A landscape with many valleys, sampled at points; each row gives a point and its height.
A ball rolls from a point to the lowest of its 2 nearest points, and stops where none of them is lower. Distance is the straight distance between rows; heights are no part of it.
J_551: [ -5  -1  40  23 -11  -9 -32  23  19  -1   5 -44   9  36 -29  29   4   6
   8 -25 -19  26   4 -11]  (h 565)
J_123: [  3  20   8  -5  26  -2 -30 -36 -13 -30 -15 -19 -14  18 -17  28 -17  15
   0 -11 -42  11  20  -8]  (h 249)
J_780: [  6  -4 -10  -9 -14   1  27   1   6  16 -16  15  16  -7  -9 -25 -15 -10
  -9  20  19  20 -24  21]  (h 295)
J_932: [-14  -1  -4   2   1   0  12  12 -32  -7  -8 -16  -3  26 -36  -3  12   9
  32   8 -36  19  -9  -9]  (h 298)
J_76: [ -1 -14 -17  28  -4   6  -1  30   4  -1  -9 -12  22 -30  38 -20  12 -10
   7  -7  22  31  -7  -4]  (h 461)
J_105: [-12   9 -26   1  12  32   7 -37 -36   9 -28  13 -18  -4  25   8   5 -16
  11  -2   0  -1   5 -42]  (h 383)
J_390: [  1   4  11  -2   9 -11 -22  -1   2   8 -30 -24 -33 -15   0  31 -14  -9
  17 -22 -32 -12  -1  -4]  (h 168)
J_54: [  4  29  -6 -12 -14 -21  17  -2  29   3  20  19  44 -13  18 -28  -8  -3
 -27  18  18 -10 -13  11]  (h 694)
J_183: [-27 -42  14 -20  16 -11  -7  -7  12 -26   5   6  -2   6 -19  -9  -7 -17
  -8   1  11  13   9  19]  (h 639)
J_598: [-12   6   1 -22   6  -4  -8 -17  -1   5   1 -21 -41  20  14  13 -18  17
  13 -27  36 -26 -11 -19]  (h 768)
J_362: [ 18 -22  -1   9  22   6  15   5  -8  14 -12  -8  -7  15 -30   8  25  -8
   9  -6 -27 -21   4   3]  (h 305)
J_276: [-15  22  -8  19 -19   0  27  27  30 -17 -12  -5  29  -9 -14 -20  -1  -7
  -7 -21  30   2   0 -29]  (h 433)
J_468: [-11 -26   4 -15  11 -20  -2  -8  13 -26  42   9  21  -4  -4  -7 -18   4
 -11  26  -2   2  16  29]  (h 656)
J_494: [-20  -5 -15 -32   8  -6  -3 -35 -18  -8   8  -7 -45   3  31   5   2   7
  25  -4  36 -20 -12 -15]  (h 774)
J_679: [  2  -2 -33  10  -3  18  -6  -2  -4 -10  -8   2   0 -23  54 -16   1 -15
   1  -1  21  15 -10 -11]  (h 445)
J_364: [ 12  13  15  -2 -18 -11 -20   1  22 -15   2 -14 -18 -13  -7   7 -22  15
 -23  -2  14 -30  19  26]  (h 512)
J_352: [ 34  -5  -4  33 -23   0  29  -5  -5  10  -1   1  25 -18 -57   7  -8  -9
 -22  36 -10  18  -1  20]  (h 329)
J_692: [  4  10   4  15  11   1   8  17 -14   9  17   3  20  16  24 -12  -3 -13
   0  14  14  55 -19 -21]  (h 390)
J_884: [ 20   8   7  31 -17  16  10   4   7  21 -22  -1  18 -14 -10  27  10 -23
  -5  -1  14  -4  34 -11]  (h 636)
J_501: [-10  -7  -1  14   2   8  -7   6  -6  -2 -12  24  11 -37   4 -10  14 -26
  -9  17 -34   7  22  18]  (h 520)
J_6: [ -6  14  16 -11   2 -29   8 -20  -1   4 -11   0 -22  -9 -21  33  -9  -7
  -8  -6   9 -34  23   0]  (h 479)
J_739: [-29   7  29  -4  -7 -18  -2  17  29   4  12 -11 -12 -12 -12  -3  11  10
  -3 -20   5 -29  19   0]  (h 515)
J_530: [  6  11  -7   5  11 -10  -3 -37 -14  -7  13 -11  -8   6  21  15   2   0
   4   2  52   8   7 -26]  (h 477)
J_939: [ -7 -17 -23 -26  -7  20  39  28  28  12 -26  21   7   7  -1 -19 -16  -6
  10 -12  -1 -16 -13  16]  (h 129)
J_430: [ 37  30  -3  18 -16 -17  19   8   4 -10   7 -14   3 -16  -2  -1  -6   1
 -12  -2  -7  -4 -24  -2]  (h 559)
J_136: [ 21   3  12   1   0  -8  16  -3 -24  20 -11  -7 -19  33 -27  15 -19   6
  -2   9  35  22 -19  13]  (h 635)
J_275: [ -9  -2   0 -11 -16   7  14  16  19 -16   0   6   7  17 -38 -18  -3  21
  -5  -4  15 -28  11  17]  (h 439)
J_159: [  7   0  -8  -7   1   4  -6 -10  13 -12 -10  44  16 -25  23 -35  -9  -9
 -46  13 -11  -8   9  13]  (h 595)
J_580: [-34 -10   1  -1  11   5  18  -1 -11   9 -26  -4  -1  52 -26  25 -12  -5
  23 -25  15  -1  -7 -33]  (h 214)
J_29: [ 19   0  17  -9 -19 -18  -5   7  31   2   4  13  -2 -25  -7   2 -21  -6
 -32  18  22   1   0  36]  (h 528)
J_925: [-21  29   0  32 -48  14  26  16  21  -9   0  -6  34 -25 -20 -12  -3 -11
  -8   5   7  13  12 -12]  (h 418)
J_450: [ -4   2  14 -10  19  -8 -11  -9 -19 -33   5   2   4  13 -20   8   0   8
  -3  10 -36   2  13   1]  (h 278)
J_881: [ 25 -18  24  26   1  -3 -20  10  22  12  -6  -1   5 -36  22   2  12 -26
 -18 -13   8   4  24  24]  (h 619)
J_703: [ -1  31 -12 -16  -1   1  18   2  13   5  31  28  30  16  20 -13 -15   7
  -1   5  26 -13   0  -6]  (h 703)
J_219: [ 20   6   7  17  -2 -30  17  -8   1  -9  22  26  11 -26 -30 -21  24  13
 -26  11 -36 -31  -4  12]  (h 579)
J_619: [  8  -5 -21   2 -17  16 -11 -18  20 -30   1   0  18 -12  10  -3  15   3
   8   4   7 -22  43   6]  (h 449)
J_157: [-20   5 -10 -25   9  23  -4 -19 -39  19 -48  19 -33  -5  18  10 -10  -7
  -1  -4 -10   6   0 -13]  (h 401)
J_625: [ 22  30   1  13  -4  13  -6  11  14 -11  10   6  26   0  33  12 -17  -1
  -1   4 -23 -14  11   4]  (h 522)
J_829: [  7  -9  -5  10  -9   1 -10  -2  13 -22  24   7   7 -11 -12 -17  37  24
  -5   5  -6 -46  33  12]  (h 470)
J_813: [ 37  -2  12  23  26 -18 -26   8   8   4  21 -10 -12 -12  31  21   9  -7
   3  -7  12  -4   5  -7]  (h 596)
J_184: [  1  17 -13   4 -33 -18   0  -6  28 -35  11  20  39 -33  -3 -40 -20  -7
 -49  27  -9  26 -11  13]  (h 360)
J_218: [ -8   9  42  17 -25 -10 -21  35  12   8  15 -32   1  -5  -6  11  14   6
   6 -15 -17  25  -2 -32]  (h 551)
J_289: [-14 -39  -9 -14  11   1 -13  22  13 -23  25  -3 -16  39  14 -23   0  19
  11 -16  12   6 -23  10]  (h 745)
J_378: [-16  -2  17 -13  17  26 -38 -12 -27  17 -15   8 -31  15  24  -7  12  22
 -15 -31   2  13  -3 -37]  (h 357)
J_866: [ -2   1  25 -14  -5  15 -20  14 -14  23 -27  11 -27   2 -23  -6  24  13
 -12 -31 -20 -27  12  10]  (h 592)
J_714: [-29   3   0 -13 -14   7  12 -22   7 -22 -26 -10 -10  -2 -21  18  -7  -5
   7  -9   6 -23  28  -8]  (h 492)
J_427: [ -6   8   6  -5  29 -19  15 -18 -19  20  -1  23 -13 -10  32   3 -11 -16
  -4   7  29  18 -23 -16]  (h 430)
J_517: [ 22   6   3  -7  29 -14   7 -14 -32  32  11  13 -29   9  10  10  15   4
   5  -3  29  -9 -15 -25]  (h 448)
J_771: [-30   1 -18  -4 -13  -9   1  -4  -8  -6   1 -17  -8 -12  15  -5  28   0
  24  -5  36  -4  13 -27]  (h 653)
J_420: [  6 -20 -25  16   2  -3  40  13  -9   9 -13  -6  -3 -16 -28  -1  24   2
  31  10 -41 -19 -11   9]  (h 275)
J_877: [-24  22  21  -5   0  12  -2  14   6  26  -1  32  25   0  32  -7 -13  -5
 -10   0  15  18  23 -15]  (h 553)
J_497: [-35  22 -11 -26   8  16 -11 -29  -8 -17 -21 -19 -24   6  -9  -9   5  21
  25 -31 -49 -20  14 -31]  (h 662)
J_670: [ -7 -32  12   1  32 -11  -5  33  21 -17  21 -14   2  32  13   3 -12   6
  15 -17 -16  12 -30   8]  (h 736)
J_38: [  8  17 -13  -5  18 -12  33  17  25  -3  37  -4  35  19   4  -1  -9  -2
  27  -7  35 -20   0  -7]  (h 712)
J_743: [ -8 -15 -10   2  28  -5  31   9 -18  21  -1  34  17  -8   3 -22  30 -21
  -2  18 -18  -2   0   2]  (h 189)
J_431: [ -1  33   1 -20  -9   6 -32 -21 -21   4  13 -28 -22  24   8   0  -7  39
  23   2   1   5  -6 -15]  (h 137)
J_696: [-21 -27 -20  -8   7   2  36   2  -2   6  -9  23   2 -17 -12  -7  29 -17
  23   8 -32  -9  15  -8]  (h 234)
J_709: [ 12  -5  29  -3   3  -2 -47  -7  27 -13 -25 -22 -18   4  -1  43 -17  -5
  -4 -36 -15  -9  17  15]  (h 201)
J_666: [  3 -10   1  34 -24 -10  12  16  11  -7   9 -35  23  20 -39  15   0  -5
  18  -5  17  12  -8  -8]  (h 434)
J_825: [-15 -50  32  -3   4  -2 -18  12   2  -3  -4   8   0   8 -28 -12  17   3
 -15  -8   9  15  23  20]  (h 622)
J_257: [-23 -20  -5  -4  19  23  13   3  -7   5 -23  16   1  47  -4   9 -18 -12
   1 -20  21  20   9 -25]  (h 252)
J_640: [ 31  34  -8   4  -6  17  -6 -16  -4   0 -11  13   3  -2  35  32 -27  -3
  -6  12   5 -22  12   1]  (h 513)
J_669: [ -5   2 -27 -25  20 -13  10 -31 -18 -12  22  -9 -13   3  37   6   8  -6
  40  17   8 -22  -3  -5]  (h 780)
J_253: [ 11 -27  -8 -17  10 -20  14  -9  17   2  26  14  28 -23   6  -6  -6  -2
   2  28   7 -18   4  36]  (h 669)
J_901: [ 15   3 -11  -5  11 -16 -20 -14  -7   0 -19 -42 -14  23 -46  15  14  19
  40 -11 -37  -1 -22   5]  (h 604)
J_26: [ -4  -3   5   1  11  -4  18  14   4  -3   1  10  -1  -3  15   2  -5  -8
  -2 -20  -1 -14   2 -14]  (h 327)
J_343: [  4 -20  23  -7 -16   4 -16  13  17   5  -3   8  -4 -26 -10  -1 -27   1
 -20  24 -17  11  10  45]  (h 544)
J_535: [ 36  -9  -8  23  25   0  14  -7   1  14  16  22  37 -16  -5  -8   9 -33
 -12  51  12  35  -2  28]  (h 345)
J_647: [-12  20   9   2   5  -5   7  -9  -3  11 -34 -17  -3  40 -34  39 -14  -2
  31 -29 -16  -6 -10 -26]  (h 170)
J_451: [  1  19 -12  22  -7   4  15  28  33  -8  -6  19  39 -24  21  -9 -14 -19
 -17   0 -19   1   8  -5]  (h 532)
J_397: [ 14 -11 -50   1  -3  16  26  19   8 -10 -22  -3  -4  14  -4 -23 -12   7
   9 -13  -3 -23 -37  16]  (h 177)
J_381: [ 35  30  -5  23 -14 -13  28   1   7  11  14  11  14 -23 -13 -22   4   9
 -19  21  -1 -25 -13   5]  (h 567)
J_872: [ -8 -29 -18 -20  22   5  -4  -8  22  -9   4  40  39 -20  26 -43  13 -14
 -22  10  -3  -2  -3  13]  (h 582)
J_484: [-18  -9  -8 -32  21 -16  18 -29 -20  -3  -2  21 -18  -1  16  -7 -27  -8
  -8   2  17  -3 -32  -2]  (h 411)
J_601: [ 13  -3  10  -7  56 -19  -9 -20 -30   3  -2  -6 -33   5   8  13   7   2
   4 -17 -27 -20 -16 -16]  (h 347)
J_403: [ -5  17 -33 -19   7  19   1 -32 -23  -9  -2  33  11  17  40   4 -19   0
   3  25 -10  -6   0 -16]  (h 626)
J_382: [ 42   4  33  25   5 -13 -21   7  12  -3  17 -25   3  12  -4  31   4   5
 -16 -29   3   0   7  -6]  (h 587)
J_152: [-29  -5  -1 -17 -32  -5  -4   3   7 -14  23   6   1  14 -29 -30   4  27
  -6   8  25  -3  14   5]  (h 469)
J_133: [-52 -38 -15 -11  -1  -3   6  17   7 -14 -31  -3 -30  11 -27 -15   5  -5
   3 -36  14  -1  -3  -4]  (h 436)
J_851: [ 17  12 -10   7 -30  14 -25 -24   8 -24  20   1  22 -11 -12  -3   8   0
 -28  29   6 -11  36   8]  (h 431)
J_322: [ 20  -4   5  -8 -12  26  -5  27  -2  23  10   2   6  37  14  10 -18  11
  17   8   0  10 -10  17]  (h 657)
J_349: [ 26  31 -13  29 -28  -4   4  -5 -14  12  -5 -33 -13 -15 -10  25  -4 -15
  19  30  22  24  -2  13]  (h 442)
J_917: [ 22  -9 -11   3 -16  -6 -18 -16  -7  13  -2 -52 -22 -13 -34   8  24  23
  41   5 -25  -7  -8  24]  (h 590)
J_741: [-39 -38   3 -14   8  -1 -25  12   3 -12 -26 -22 -28  14  -3  -9  11  -9
  16 -41  -3  22 -10  -2]  (h 405)
J_477: [-16  -1  22  11 -36  -6  14  29  11  45   2 -16  12   0 -52   6  13   2
   4  -9  10  10   8 -17]  (h 552)
J_12: [ 22  -4   0  11  38   9 -16 -21  -4 -16  11  15  22  20  33  18 -20  -7
  -9   9  -2   6  21  -1]  (h 384)
J_654: [ 12 -15 -14  17 -21   5  14  -8  17  26   6  15  29 -37 -33  -5  -1  -5
 -18  34  -1   3   6  33]  (h 359)
J_461: [-18  26 -18   1   1  34   1  -9 -29 -10  18  -2   7  16  26   6   7  23
  12   3  -7 -20  21 -30]  (h 641)
J_642: [ -3   9  21 -12   3  27 -10   3   5  28   5  34  22  34  28  13 -30 -15
 -17   3  36  28  26  -6]  (h 566)
J_134: [  0  23   3  -1 -19 -15  18 -17  -4   4  -6  -9  -3 -16 -25  21 -10 -17
   7  23  13   1  15   9]  (h 460)
J_676: [ 11   1 -10   7  49  19   3 -38 -39   1 -24  11 -16   9   9  15   1   2
  -6 -19 -17 -16  -2 -29]  (h 365)
J_164: [  6  -8 -22  -2  14  30 -15  -1 -20  -8 -23  -1 -16   2  42  -9 -10  -2
  10  -1  -9  26 -28  -7]  (h 432)
J_140: [-34 -16  14   4  -9  10  -2  22  -6  15 -15  13  11 -26 -17 -11  21 -13
  -4 -12 -19  15  15   2]  (h 537)
J_51: [ 22 -28   3   3  42  -4   3  -2  -9  12 -18  -4 -19  16   1  14  -1  -5
   9 -13 -30  -2 -29  10]  (h 328)
J_399: [  2   7 -10   4 -36 -11  25   9  13  -5   3   0  26 -31 -24 -31 -14 -13
 -29  22  16  26 -25  12]  (h 330)
J_808: [ -1  25  18  -7  12 -24 -14 -12 -28   5  24 -19 -24  12  13  12  -5  27
  11   1  -3   2 -21 -19]  (h 103)
J_597: [  3  12 -16 -21 -14   0 -16 -18 -11 -27  10 -23 -17   6   0   2  -2  22
  35  10 -10 -25   6   6]  (h 176)
J_507: [ 35 -21  -1  33  17  -9  -2 -10  15  -5  -2  -2  16 -39   8  12  29 -20
   6   2  -2  -5  30  16]  (h 611)
J_284: [ 20  14  16 -15  21  11 -29  -6 -24  -1   8  23 -21  11  25 -13  -6  26
 -17  -3 -13  -9   0  -1]  (h 356)
J_438: [-14  11  -6  14 -11  15   2  -2  -5   7 -12  -6   8 -14  10   9  21 -11
  13 -11  30   1  40 -36]  (h 643)
J_338: [ 13   2  21  13 -24  -5 -14   6  31 -11  15 -26  -6 -17 -10   5  14  14
 -19 -29  -5 -36  15   4]  (h 500)
J_777: [ 28   6   3  -9 -22  12  10  20 -19  33  -5   1  -7  26 -23   3  -7  10
   3  18  25   4 -24  27]  (h 645)
J_273: [ 18  -1   3  13 -15  10 -14  11  25  -9  -6 -13   0 -23 -24  -5  26  23
  -4 -22 -32 -38  24  21]  (h 487)
J_555: [ 40   3  25  -7  28   3 -18 -11 -17   2  22  28  -7  29  18   8  -9   6
 -28  17   3   6   7   9]  (h 369)
J_43: [-27  16  -1 -23   5   1  13  -7 -12 -16   4 -14 -14  25 -14   9 -16  12
  37  -2 -36 -25  -1  -1]  (h 218)
J_820: [ 25  -1 -24  31 -10   4  -5  -4 -20  -7  -7 -22  -5 -20   3   7   2 -16
  12  28  20  43 -24  16]  (h 427)
J_593: [-19  14  12  11 -24  -4   4  13 -13   7  23  10  20  -9  -1  -9  25   0
   0  20   3  13   8 -11]  (h 366)
J_878: [ -8  31  26  -6  -1   4  -9  -7  -7 -20   0  15   5   8 -11  -1 -18   8
 -24   6 -45   4   6 -14]  (h 303)
J_192: [-27  -9  11 -18  17 -12 -17  11  -9 -21  18  -2 -23  22   3 -32  -4  26
 -13 -17 -14   7 -18   4]  (h 754)
J_454: [-36  33  15 -22 -19  -6  -3  -7  -5 -15 -12   3 -16   3   5   2 -43   9
 -11  -4  -4  19 -13 -20]  (h 349)
J_853: [-20  15 -20 -26 -12 -11   1  -2   5  -4  -4   2 -21 -26  28 -10  -6   8
  11   1 -18 -20 -16  13]  (h 793)
J_234: [  1  -8   9   2  12  13 -33 -22   4 -31 -15 -13  -8  10   2  38 -21 -11
   1 -18 -24 -16  27  -5]  (h 226)
J_463: [ 29  -6   0   6  14   8 -23 -15   3 -18  22  -8  18  17   7  18  16  -5
  -6  17  27  13  26   1]  (h 398)
J_785: [-18 -11 -21  -4 -26  13 -18  -9   7 -24 -28   5   1 -28  -5 -16  12  -5
  -6  20 -12   4  12  22]  (h 501)
J_571: [-23 -29   2  -9  20  15 -37   1 -13   9 -10 -13 -45   5  16 -12  25  11
   7 -30  -5  25  -9 -16]  (h 378)
J_579: [ 13 -23 -14  18   0  14  12  17  10 -10  24  -2  15  -5   7 -25  20  17
  14  10 -27  -8  -9  13]  (h 775)
J_236: [-25 -24 -23 -23   7  11  31  28   0  19  11  20  16  26  -4 -20   1   0
  13  -1  -5  -7 -12   8]  (h 58)
J_206: [ -2 -18  15 -22 -19  -2  -8   9  -2  17   1  -8 -22 -19  -7  15  -3  -1
  14  22 -11  -5   4  46]  (h 562)
J_143: [ 11   1 -19  10 -26   0  17  11  27   8  28  14  44 -30  -4  -7 -20  -5
 -10  47 -22  11 -13  32]  (h 388)
J_897: [ -5  30  -9  -5 -12  -1  -6 -52 -24  -4 -11   8  -9 -13  25  25  -9  -8
  -7  16  23   8   3 -18]  (h 493)
J_198: [  5 -32 -29 -17   4  -3  10 -16  11  -5  -9  25  15 -27  -5 -36  26  -6
 -22  20  26  -3   0  30]  (h 561)
J_778: [-11  38  27  12 -15 -10 -12  29   6   1  13 -22   1 -24  21   6 -15   7
  10  -8 -29   7   0 -12]  (h 540)
J_320: [ 10 -13  -4   8  -4  12 -15  16  36 -28  42  16  37   7   2 -19   3  11
  -7  19 -25 -17  11  16]  (h 782)
J_749: [-11  -1 -35 -24   2 -13  15  -5   0  -8  20   1  -3 -24  38  -2  11 -10
  26  22 -19 -24 -12  10]  (h 786)
J_974: [-21  -9 -18 -13  12  -6  24  -2  -3 -23 -10 -12 -12  31 -31   6  -2   3
  24  -7 -17  -6 -24  -3]  (h 257)
J_685: [  4  -4   2  -5 -10   4  19  -7   5  13 -24   6  -1  29 -53   7   5   3
  -8 -12  39 -23  16   5]  (h 410)
J_936: [-25  -2  -2  -9   3 -23  32  31   8 -16  11  -6  -6   5  -7  -9   0   4
  22  -2 -10 -14 -22  -7]  (h 296)
J_505: [  9  10   0  -1  -5  28   5   6 -19  34 -23   9 -23  12  -2   0  14   8
   1  -4  -6 -16  12  11]  (h 581)
J_113: [  6  -7   2  15  18 -24  36  15  11   1  -7   3   3  10 -25  -3   9  -1
   6 -30  20 -37 -12  -8]  (h 355)
J_876: [ 11 -35  -1  -7 -14  -3   1  21  38  27  36  13  23 -31  15  13 -13  -4
   9  33   0  -1  -4  52]  (h 680)
J_363: [ 14  13   6  -1   8 -24 -15 -10 -17 -14 -14 -35 -14  40 -35   7  -4  27
   5 -17 -13  13 -38  -6]  (h 614)
J_457: [-47 -19  -7 -29 -20  -6  -6  -1   9 -19 -16 -15 -27  -8 -30   1   3  -2
  12 -21   8 -24  15  13]  (h 468)
J_79: [ -5   1  42   8 -34 -19  -3  21  18  36  11 -19  -8 -12 -35  -1   6  12
  -7 -26  16 -17   5   5]  (h 533)
J_144: [ 16 -12 -11  -1  21 -26   6 -11 -14   1  16  -5 -25   8  -2   8  25   4
  11 -20  50  -9 -10 -23]  (h 462)
J_27: [ 31  -2 -15  25   8  -3  25 -10 -22  31 -15  16   8 -22   2   5  17 -33
 -12  44  -6  17 -12  31]  (h 324)
J_668: [ -3 -21  -3  -4  42 -13  25  27  27  -6  34   0  39  22  15  -3  -9  -9
  11 -17  22   0  -8 -14]  (h 720)
J_675: [  5   0  -6 -11  -3 -32  29  -3  20  11  31  24  15 -16  -5 -20   1   8
  -7  24  22 -30 -23  29]  (h 681)
J_969: [ -2  43 -11   0  11  19  -5 -39 -17  -8  11  10   2  17  41  15 -15  10
  -1  13 -28 -20   6 -30]  (h 634)
J_262: [  1 -29 -22 -15 -10  23  34  15  -8  18 -29  -1  -2  24  -9  -5 -17 -17
  11   5  19  26 -32  20]  (h 251)
J_937: [ -4 -25  36  -4  13  -9 -22   3   1  12 -15   0 -26   9 -23   0  19  10
 -30 -25 -21  -6  17   2]  (h 606)
J_358: [ -3  -6   3  17  19 -15   4  36  29 -18  28 -10  24  21  26 -17 -10   8
   2 -18  -5  10 -21 -12]  (h 729)
J_755: [ -2 -27   6 -19  -1  -6   7   3   8  22  -3  25   0 -20 -15 -29  17   1
 -22  -9  39 -19  11  20]  (h 539)
J_433: [ 11 -12  -1  -8  23  18  10  11   2  32 -21  41   0  -3  20 -18  21  -6
 -22  -9  30 -19  10   6]  (h 558)
J_782: [ -2 -36   0   8  -2   1  18  12  21  10  -9 -18  16  32 -32  21   9 -15
  14 -15  32   7  -6  -2]  (h 408)
J_246: [  8  10   7  21 -18   4 -11  18  -3  -4   5 -22   3   9  12   6 -12 -10
   7  10  10  43 -14   0]  (h 409)
J_69: [ 38  19  -2  33  -8  -4  16 -23 -13  15 -16   7  10 -23 -22  19   2 -17
 -24  19  -5  19  -2  15]  (h 304)
J_222: [  8 -38 -18  -6   2   4   8  11   3  10  32   8  12 -13  19 -39  36   6
   5  19   0  14 -13  23]  (h 765)
J_887: [  2  54  25   6   4 -15 -22 -22 -21   7  30 -15 -12  -5  35  17 -13  12
   6   3  -7  19  -5 -35]  (h 71)
J_947: [ 11  34  12  33 -26  -7  -3   2  -3  -8   9 -11   8 -40  -1   0  18   0
  -4   1 -30   5   2 -15]  (h 549)
J_409: [ 28   5  -8   4   9  10   3  -4 -33  -7 -24 -22 -10  36 -24  18   0  11
   3  -6   3  12 -25 -10]  (h 623)
J_251: [ -1 -44  -5  -7  11  -9  -9  -2   9 -13  29 -10   1   1   4 -27  20  12
  14   4  33  12  -7  17]  (h 755)
J_386: [ 13  -7  24  25  14  -6 -24   2  12 -20  -4 -16  15  36 -11  34  -7  -2
  -8 -32   7  20  10 -21]  (h 580)
J_750: [-49  11   3 -30  11   2   2 -25 -29  -5  -5  18  -9   6  22  -7 -19   1
 -19   2   1  14 -12 -19]  (h 380)
J_549: [ -1  22   3 -12   2   0 -12  24  13   2  12  -9   3  -7  39  15 -20  -5
  21  -1 -35 -18   1  -3]  (h 531)
J_558: [ -6   1 -14 -12   2  12  13  -6  10 -16 -36  35   3  -2  19 -26 -23  -8
 -30  -9   0 -13  -5   5]  (h 605)
J_639: [-24   0 -10  -4   4  17 -23  -6 -11 -17   0  -9  -7  11  13  -9  20  24
  10 -10 -33  -8  15 -25]  (h 652)
J_335: [-27   1  32  12 -16   2  10  21  -1  37 -11  11   5  -3 -27   3   1 -14
  -5  -5   7  37   7  -8]  (h 557)
J_952: [-18  42  23 -21  -7 -10 -23 -35 -21 -17   0  13  -4   1   7  10 -39   7
 -16  17 -31   8   4 -21]  (h 323)
J_111: [-32  23  -4   7 -41  12  11  17   2   1  19 -11  26   0  -5  -1  -3   3
  25  19   0  11   9 -23]  (h 395)
J_916: [ 24  39  -7  18   0  13 -16 -36 -18  -9 -14   2   3 -13  14  29 -10 -23
 -16  13  10  10  24 -17]  (h 504)
J_870: [ 14 -17   5  -5  19  21  -3  15  -9  26 -19  22 -22  24  15 -13  14  -2
 -17 -12   5   2 -12   5]  (h 569)
J_522: [  2 -25  -9  12   3  -4  25  14  22   4 -31  -1  16  10 -41   5  12 -13
   2 -16  20 -17  15   9]  (h 382)
J_544: [  3  10 -11 -12  21   8 -10  -6 -22   8 -28   5 -28 -17  34  10 -18  -1
  -9 -12 -10   7  -9   2]  (h 417)
J_214: [-19   7  11 -17   3 -15 -13 -11  10 -23   5 -15 -36   0  15 -11 -18  17
  -2 -32   9 -15 -22  -8]  (h 763)
J_462: [-12 -13 -18  20 -24  12 -18  13   7 -27 -14 -11  14 -33   7 -19  10  -6
  -3   0  -1  22  18  -9]  (h 481)
J_612: [-16  23 -13   1 -23  22  26  34  18  16  -6  15  35  -6  26 -14 -11 -16
  -3   3   0  15   3 -15]  (h 541)
J_768: [ -2   8   1  25 -19 -15  12  12  21 -20   5 -24  17   7 -31   3  -6  -7
  -4 -18  40  21  -5 -33]  (h 450)
J_291: [  6   1  21  -1  -3   3   1   4  20  19 -15  16   5 -32   9  23  -5 -26
 -13   1   3 -18  25  15]  (h 627)
J_826: [ 22 -29 -34 -14  -5  17  14  19   2  -4 -20  -5 -12  26 -12 -25   7  10
  11  11  12   2 -25  19]  (h 211)
J_764: [ 14 -25   0   3  -2  -9   3  -5 -13  27   7 -25 -18 -22  -7  23  25  -2
  33  11 -21   0  -7  23]  (h 578)
J_523: [ -8  24  20   3   0 -13 -11   5  -6   4 -28 -20 -10  13 -25  24 -18  -9
   1 -23 -23  12  -6 -15]  (h 133)
J_301: [ -1 -22  -9 -13  -6  15  -7  24  15   9  31   3  16   3  33  -3 -18   1
  18  30 -14   6  -8  30]  (h 668)
J_422: [ 20 -23 -10  31  32 -13   0 -13  -8  -3  20 -19  -6 -12  16  16  34 -21
  15   4   8   0   5  -3]  (h 603)
J_536: [-16  12 -12 -12  18  32   5 -28  -3 -15 -22  31   4   3  34   2 -33 -12
 -13 -13  -5 -23   8 -17]  (h 615)
J_356: [  1 -14 -13 -19   3  17  24  24  -3  24   7  41  15   3   0 -37   9   5
 -14  10 -20  -7 -13  11]  (h 132)
J_660: [  7  -4  -2  18 -11  -1  15  13 -27  12  13 -10   0   6 -21  -2  25  10
  13  18 -11  20  -9  -6]  (h 333)
J_149: [ 11  -6   7  19  15  -5   2   0  -7  14  30  12  27   3  11   0  -6 -20
  -1  29  -3  36  -5  16]  (h 368)
J_423: [-12  35  42   4  -7 -17 -21  -7 -21  21 -15 -20 -24 -12 -15  35 -11 -19
 -10 -13   3  36  -3 -12]  (h 84)
J_775: [ 10   1  12  -2  19  22 -35  -5 -17  -3   7  -8 -39  46  23  -9   3  33
  -6 -26  -4  -3 -16 -22]  (h 340)
J_995: [  1 -13  13   3 -16  -3  -8  15   5   6 -10  -7 -18 -24 -15 -30  20  16
 -17 -12  18  -6 -14  12]  (h 517)
J_372: [ 31   8   8  12  -3  -5 -45 -32   0 -28  22   5  -2  -6  21   4  10   7
 -25  22  10   6  22  -3]  (h 413)
J_904: [ -5   0  -2  -7 -30  -2 -12  -2 -10   1   7  -6 -17   4  -9 -24   3  23
 -10   8  26  10 -17   3]  (h 496)
J_790: [-14  37  31  -2   6 -17 -29 -20 -16  12   6 -24 -27 -22   4  28  -1   0
  17  -7 -16  22  14 -37]  (h 34)

Two balls start at each pair of points below. Name the first point that both come to, or write never.
J_853 / J_771: J_530
J_768 / J_26: J_974
J_917 / J_422: never
J_386 / J_363: never
J_477 / J_777: J_338
J_381 / J_451: J_625
J_877 / J_438: J_625

Call two points neighbours if one is among the 2 nearest of the other. Go from one point of each pair to the other, from neighbour to neighbour, staying as low as possible. Name the highest point that can't be avoided.
J_69 / J_522: J_219
J_69 / J_236: J_335
J_69 / J_775: J_714
